Points on a hilly landscape, in no order, each with its height.
A ball rolls from a point to the lowest of its 6 nearest points, and stops where none of them is lower. Distance is the straight distance between rows; heights are no part of it.
k235: 79, 88, 106, 108, 172, 110, 143, 150, 95, 115, 153, 123, 86, 127, 115, 157, 146, 123, 153, 137, 148, 125, 128, 127  (h 443)
k808: 157, 113, 136, 139, 122, 112, 128, 84, 146, 98, 112, 130, 143, 178, 156, 112, 115, 120, 121, 149, 138, 117, 145, 94  (h 188)
k524: 142, 113, 127, 179, 146, 128, 133, 152, 100, 147, 115, 149, 138, 120, 156, 138, 123, 133, 104, 103, 66, 122, 135, 147  (h 324)
k793: 130, 133, 90, 112, 151, 117, 74, 116, 130, 108, 118, 120, 176, 144, 113, 140, 192, 128, 58, 162, 123, 94, 147, 96  (h 544)
k419: 113, 126, 97, 199, 155, 168, 119, 111, 132, 139, 102, 150, 138, 120, 143, 112, 92, 131, 115, 79, 94, 76, 126, 144  (h 449)
k431: 114, 151, 81, 87, 124, 102, 113, 108, 146, 124, 133, 145, 137, 128, 92, 119, 160, 125, 68, 166, 166, 78, 129, 139  (h 699)
k407: 129, 136, 95, 187, 153, 160, 113, 141, 127, 139, 81, 124, 116, 115, 139, 153, 134, 138, 105, 80, 73, 111, 126, 145  (h 425)
k2: 85, 85, 108, 88, 160, 89, 174, 144, 106, 111, 154, 153, 87, 107, 110, 163, 137, 124, 152, 140, 137, 138, 147, 136  (h 562)
k656: 108, 136, 121, 104, 117, 112, 110, 126, 177, 112, 137, 135, 157, 122, 123, 123, 168, 109, 76, 172, 152, 102, 115, 125  (h 470)
k736: 153, 179, 165, 146, 103, 159, 150, 141, 138, 151, 137, 94, 131, 122, 114, 103, 101, 126, 191, 135, 127, 162, 125, 117  (h 328)
k245: 88, 102, 87, 86, 163, 128, 129, 160, 111, 121, 130, 140, 87, 129, 103, 152, 158, 132, 170, 93, 159, 134, 123, 125  (h 383)
k765: 151, 106, 133, 166, 147, 96, 151, 106, 102, 132, 120, 149, 130, 140, 172, 110, 104, 145, 103, 118, 102, 116, 144, 146  (h 181)
k404: 111, 124, 133, 77, 114, 136, 119, 120, 136, 120, 149, 142, 123, 97, 110, 138, 131, 149, 137, 88, 161, 145, 108, 153  (h 126)
k789: 127, 142, 160, 95, 91, 138, 137, 131, 141, 137, 162, 123, 126, 96, 111, 133, 124, 143, 154, 87, 160, 157, 117, 141  (h 111)
k897: 83, 95, 110, 105, 156, 118, 131, 108, 94, 136, 137, 132, 102, 139, 113, 129, 105, 105, 125, 128, 175, 123, 122, 138  (h 193)
k358: 165, 127, 140, 152, 148, 115, 142, 114, 94, 152, 105, 157, 132, 129, 159, 119, 110, 142, 101, 117, 107, 122, 143, 143  (h 123)
k854: 129, 143, 112, 109, 115, 119, 84, 122, 173, 102, 122, 110, 158, 154, 123, 129, 184, 123, 79, 165, 123, 116, 124, 95  (h 416)
k26: 157, 108, 130, 145, 112, 110, 146, 81, 165, 107, 124, 137, 148, 147, 146, 107, 122, 143, 95, 152, 96, 126, 146, 106  (h 258)
k425: 155, 127, 140, 142, 138, 116, 141, 112, 82, 143, 95, 150, 123, 151, 149, 112, 120, 142, 110, 112, 137, 121, 143, 124  (h 176)
k613: 160, 125, 142, 135, 150, 119, 111, 120, 79, 142, 103, 127, 138, 180, 144, 100, 133, 143, 113, 127, 123, 121, 141, 136  (h 167)
k626: 79, 95, 101, 98, 164, 100, 143, 158, 110, 111, 143, 142, 99, 115, 115, 144, 158, 137, 160, 112, 133, 129, 126, 132  (h 497)
k534: 143, 109, 141, 183, 155, 118, 148, 118, 134, 120, 126, 150, 160, 134, 179, 102, 118, 120, 112, 132, 68, 110, 134, 119  (h 263)
k906: 78, 75, 114, 99, 160, 77, 173, 160, 95, 110, 162, 124, 98, 119, 117, 164, 131, 118, 137, 157, 138, 128, 138, 138  (h 473)
k452: 139, 114, 117, 191, 160, 129, 131, 142, 104, 130, 116, 150, 144, 130, 165, 112, 121, 119, 126, 93, 63, 118, 127, 129  (h 353)
k99: 137, 135, 147, 101, 107, 132, 90, 150, 120, 150, 154, 131, 125, 123, 136, 139, 147, 130, 133, 101, 126, 153, 103, 147  (h 162)
k531: 136, 110, 138, 114, 122, 129, 108, 104, 162, 99, 115, 112, 154, 156, 129, 110, 159, 126, 104, 168, 114, 121, 126, 88  (h 277)
k550: 155, 114, 146, 150, 125, 123, 136, 96, 97, 120, 102, 130, 140, 161, 144, 109, 111, 121, 110, 136, 128, 124, 141, 113  (h 165)
k556: 122, 155, 88, 112, 102, 108, 144, 101, 178, 97, 139, 128, 118, 142, 108, 124, 140, 100, 108, 178, 176, 92, 103, 111  (h 459)
k801: 147, 165, 175, 136, 129, 158, 154, 149, 116, 150, 130, 98, 130, 127, 123, 105, 87, 131, 192, 132, 124, 156, 121, 99  (h 363)
k291: 84, 81, 107, 119, 160, 103, 163, 158, 99, 110, 150, 110, 101, 139, 121, 163, 129, 91, 147, 174, 147, 121, 110, 112  (h 308)
k718: 105, 142, 100, 131, 135, 121, 148, 118, 164, 95, 129, 130, 119, 161, 114, 137, 124, 93, 124, 171, 177, 89, 108, 112  (h 388)
k837: 166, 150, 126, 134, 109, 125, 110, 125, 115, 157, 95, 132, 124, 119, 125, 122, 126, 148, 106, 100, 109, 119, 145, 168  (h 302)
k851: 88, 111, 87, 103, 159, 119, 126, 133, 86, 135, 141, 140, 95, 148, 110, 148, 127, 114, 154, 134, 174, 113, 118, 125  (h 265)
k387: 142, 153, 137, 100, 100, 147, 95, 145, 121, 158, 123, 115, 119, 128, 125, 121, 145, 140, 152, 104, 110, 144, 113, 136  (h 192)
k80: 147, 163, 151, 104, 93, 150, 109, 155, 142, 137, 144, 99, 142, 126, 118, 114, 132, 138, 172, 107, 123, 163, 117, 115  (h 180)
k637: 160, 162, 129, 124, 92, 139, 101, 120, 142, 156, 92, 120, 119, 116, 110, 126, 127, 151, 146, 91, 115, 144, 142, 145  (h 304)
k868: 137, 143, 185, 174, 147, 156, 154, 165, 97, 169, 108, 97, 121, 117, 102, 102, 66, 135, 186, 116, 143, 153, 130, 113  (h 537)
k133: 117, 126, 74, 108, 156, 92, 96, 156, 98, 122, 142, 154, 175, 131, 106, 126, 165, 120, 38, 167, 138, 88, 133, 126  (h 628)
k216: 160, 121, 115, 126, 127, 126, 119, 75, 184, 114, 101, 112, 161, 155, 134, 120, 144, 134, 87, 145, 109, 115, 137, 109  (h 295)
k120: 122, 119, 139, 119, 111, 123, 118, 126, 164, 94, 141, 124, 154, 142, 126, 120, 156, 105, 94, 182, 149, 128, 113, 103  (h 286)
k535: 91, 97, 115, 107, 159, 121, 140, 117, 94, 118, 130, 114, 99, 153, 107, 133, 110, 92, 143, 157, 173, 113, 119, 122  (h 79)
k214: 131, 124, 146, 145, 116, 123, 121, 115, 119, 113, 127, 124, 156, 174, 152, 107, 133, 110, 119, 169, 149, 131, 116, 109  (h 168)
k12: 106, 104, 158, 135, 122, 117, 121, 115, 95, 126, 153, 140, 125, 161, 143, 128, 118, 99, 107, 163, 145, 136, 113, 131  (h 177)
k200: 153, 139, 130, 148, 101, 134, 112, 140, 150, 135, 98, 128, 131, 90, 129, 126, 127, 152, 113, 104, 80, 146, 148, 163  (h 395)
k405: 154, 178, 150, 128, 100, 158, 116, 136, 147, 133, 145, 98, 138, 122, 121, 121, 136, 133, 179, 123, 124, 167, 110, 123  (h 197)
k926: 137, 150, 147, 92, 94, 150, 120, 149, 149, 146, 175, 117, 140, 98, 121, 135, 142, 133, 152, 112, 127, 155, 106, 141  (h 133)
k56: 117, 133, 103, 98, 127, 111, 81, 132, 161, 119, 144, 126, 175, 125, 106, 140, 173, 120, 66, 165, 132, 108, 123, 116  (h 570)
k378: 126, 161, 171, 158, 90, 150, 145, 127, 157, 123, 114, 132, 127, 89, 129, 115, 95, 139, 162, 139, 84, 157, 167, 138  (h 64)
k7: 89, 109, 99, 85, 141, 142, 128, 140, 134, 117, 138, 134, 93, 124, 111, 148, 176, 141, 172, 86, 159, 143, 110, 112  (h 274)
k528: 163, 169, 140, 122, 99, 157, 113, 138, 146, 139, 123, 105, 125, 124, 111, 114, 131, 135, 174, 108, 120, 138, 136, 131  (h 271)
k590: 113, 104, 103, 121, 144, 110, 170, 138, 140, 100, 146, 110, 108, 149, 137, 165, 131, 94, 137, 183, 164, 97, 113, 117  (h 414)
k401: 125, 108, 104, 205, 160, 138, 129, 124, 122, 127, 128, 138, 151, 144, 171, 121, 113, 117, 120, 98, 59, 97, 118, 125  (h 340)
k759: 146, 132, 141, 145, 138, 115, 121, 112, 98, 133, 119, 131, 139, 178, 151, 109, 135, 115, 120, 152, 129, 134, 127, 114  (h 135)
k780: 160, 155, 132, 131, 92, 133, 115, 129, 143, 140, 99, 131, 119, 94, 117, 132, 133, 163, 115, 108, 96, 145, 149, 160  (h 436)
k908: 143, 131, 124, 158, 149, 122, 125, 150, 112, 159, 101, 141, 130, 111, 151, 139, 129, 143, 96, 99, 78, 131, 128, 160  (h 264)
k616: 101, 105, 159, 124, 115, 109, 130, 124, 104, 123, 135, 153, 120, 142, 139, 115, 107, 94, 104, 162, 174, 134, 111, 144  (h 206)
k905: 156, 151, 141, 113, 98, 144, 94, 155, 125, 151, 127, 113, 116, 122, 119, 126, 137, 152, 165, 102, 122, 145, 120, 131  (h 208)
k947: 99, 100, 104, 92, 153, 78, 196, 146, 111, 114, 137, 121, 97, 103, 130, 167, 121, 111, 140, 182, 147, 127, 140, 127  (h 486)
k553: 127, 125, 97, 188, 173, 152, 132, 125, 108, 139, 106, 143, 127, 130, 149, 126, 105, 134, 118, 78, 78, 83, 121, 129  (h 418)
k125: 163, 105, 139, 155, 133, 111, 146, 95, 114, 131, 105, 142, 150, 147, 164, 88, 103, 137, 105, 135, 114, 115, 147, 135  (h 189)
k160: 126, 146, 140, 184, 98, 174, 113, 152, 153, 113, 117, 125, 132, 93, 131, 136, 133, 148, 140, 142, 75, 163, 154, 141  (h 348)
k253: 105, 121, 115, 71, 131, 139, 124, 109, 133, 127, 140, 137, 99, 114, 116, 136, 144, 142, 154, 71, 166, 125, 120, 134  (h 171)
k438: 114, 101, 140, 94, 120, 112, 114, 120, 84, 137, 148, 144, 102, 130, 123, 134, 119, 129, 106, 129, 156, 133, 124, 143  (h 220)
k479: 132, 129, 145, 102, 103, 153, 159, 116, 152, 118, 139, 116, 119, 101, 117, 145, 106, 136, 152, 91, 176, 149, 114, 118  (h 90)
k980: 69, 75, 91, 116, 166, 115, 137, 146, 98, 122, 147, 119, 101, 153, 109, 151, 137, 99, 155, 144, 159, 117, 135, 124  (h 289)
k269: 131, 149, 169, 139, 136, 154, 163, 172, 113, 151, 149, 89, 130, 103, 120, 120, 69, 133, 176, 129, 124, 168, 112, 113  (h 338)
k935: 133, 134, 156, 111, 115, 153, 158, 129, 138, 138, 169, 114, 132, 93, 133, 143, 84, 120, 168, 104, 150, 172, 109, 120  (h 120)
k738: 151, 144, 122, 131, 134, 106, 122, 101, 84, 155, 92, 145, 122, 131, 149, 109, 113, 151, 111, 106, 117, 119, 146, 150  (h 196)
k163: 120, 127, 122, 79, 115, 149, 147, 114, 158, 124, 150, 132, 111, 106, 121, 157, 119, 140, 169, 79, 175, 144, 114, 115  (h 115)
k949: 152, 169, 151, 128, 77, 144, 115, 126, 152, 143, 100, 116, 123, 110, 111, 130, 123, 153, 152, 111, 96, 144, 153, 128  (h 462)
k36: 149, 139, 138, 108, 116, 128, 74, 139, 110, 155, 122, 126, 111, 135, 124, 123, 155, 143, 140, 102, 126, 143, 118, 143  (h 195)
k178: 153, 104, 140, 160, 126, 107, 154, 87, 185, 108, 142, 132, 174, 133, 150, 115, 121, 144, 111, 149, 76, 119, 142, 120  (h 319)
k104: 151, 170, 172, 166, 103, 166, 154, 125, 145, 132, 120, 120, 132, 94, 114, 104, 95, 139, 174, 134, 121, 152, 162, 123  (h 455)
k355: 129, 142, 87, 184, 152, 173, 106, 128, 134, 144, 80, 126, 115, 102, 120, 145, 106, 148, 107, 66, 101, 106, 131, 139  (h 520)
k814: 114, 140, 127, 104, 109, 118, 126, 97, 177, 92, 135, 143, 147, 136, 112, 122, 132, 88, 84, 167, 183, 110, 108, 116  (h 428)
k23: 90, 98, 113, 91, 147, 118, 120, 114, 89, 133, 122, 135, 93, 129, 105, 138, 124, 128, 151, 107, 169, 118, 133, 134  (h 259)
k845: 126, 125, 131, 111, 115, 118, 104, 119, 172, 91, 145, 122, 165, 143, 136, 116, 174, 108, 92, 176, 125, 124, 125, 111  (h 378)
k583: 136, 150, 152, 167, 92, 144, 127, 146, 161, 137, 117, 121, 140, 84, 118, 137, 122, 153, 143, 124, 85, 162, 160, 149  (h 32)
k113: 161, 132, 136, 142, 142, 125, 135, 116, 101, 146, 109, 161, 122, 115, 150, 116, 112, 149, 99, 93, 93, 117, 149, 172  (h 200)
k693: 138, 146, 178, 123, 107, 159, 146, 145, 135, 148, 180, 109, 147, 105, 135, 120, 90, 125, 164, 116, 136, 175, 125, 108  (h 166)
k518: 103, 127, 133, 122, 116, 111, 156, 112, 149, 104, 147, 129, 123, 141, 121, 136, 106, 95, 115, 169, 181, 113, 116, 112  (h 297)
k645: 111, 148, 83, 103, 134, 120, 150, 132, 175, 101, 137, 116, 116, 142, 105, 135, 163, 103, 131, 164, 179, 77, 104, 104  (h 512)
k207: 132, 142, 125, 173, 114, 145, 88, 153, 146, 125, 104, 122, 136, 100, 138, 150, 132, 151, 122, 113, 67, 145, 149, 138  (h 404)
k992: 130, 112, 156, 109, 131, 118, 92, 147, 76, 154, 146, 127, 119, 145, 134, 122, 145, 118, 112, 131, 130, 138, 106, 151  (h 194)

For each start below, name the point where the ball stops.
k401: k358
k814: k759
k656: k759
k99: k479
k56: k759
k801: k479
k80: k479

Call two points neighbours if one is among the 6 nearest of the other. Go from one point of each pair to the other, from neighbour to neighbour, staying as low as possible. Name the highest point that can't be avoided.
k759 / k535: k616
k358 / k583: k736
k358 / k479: k992
k759 / k358: k613
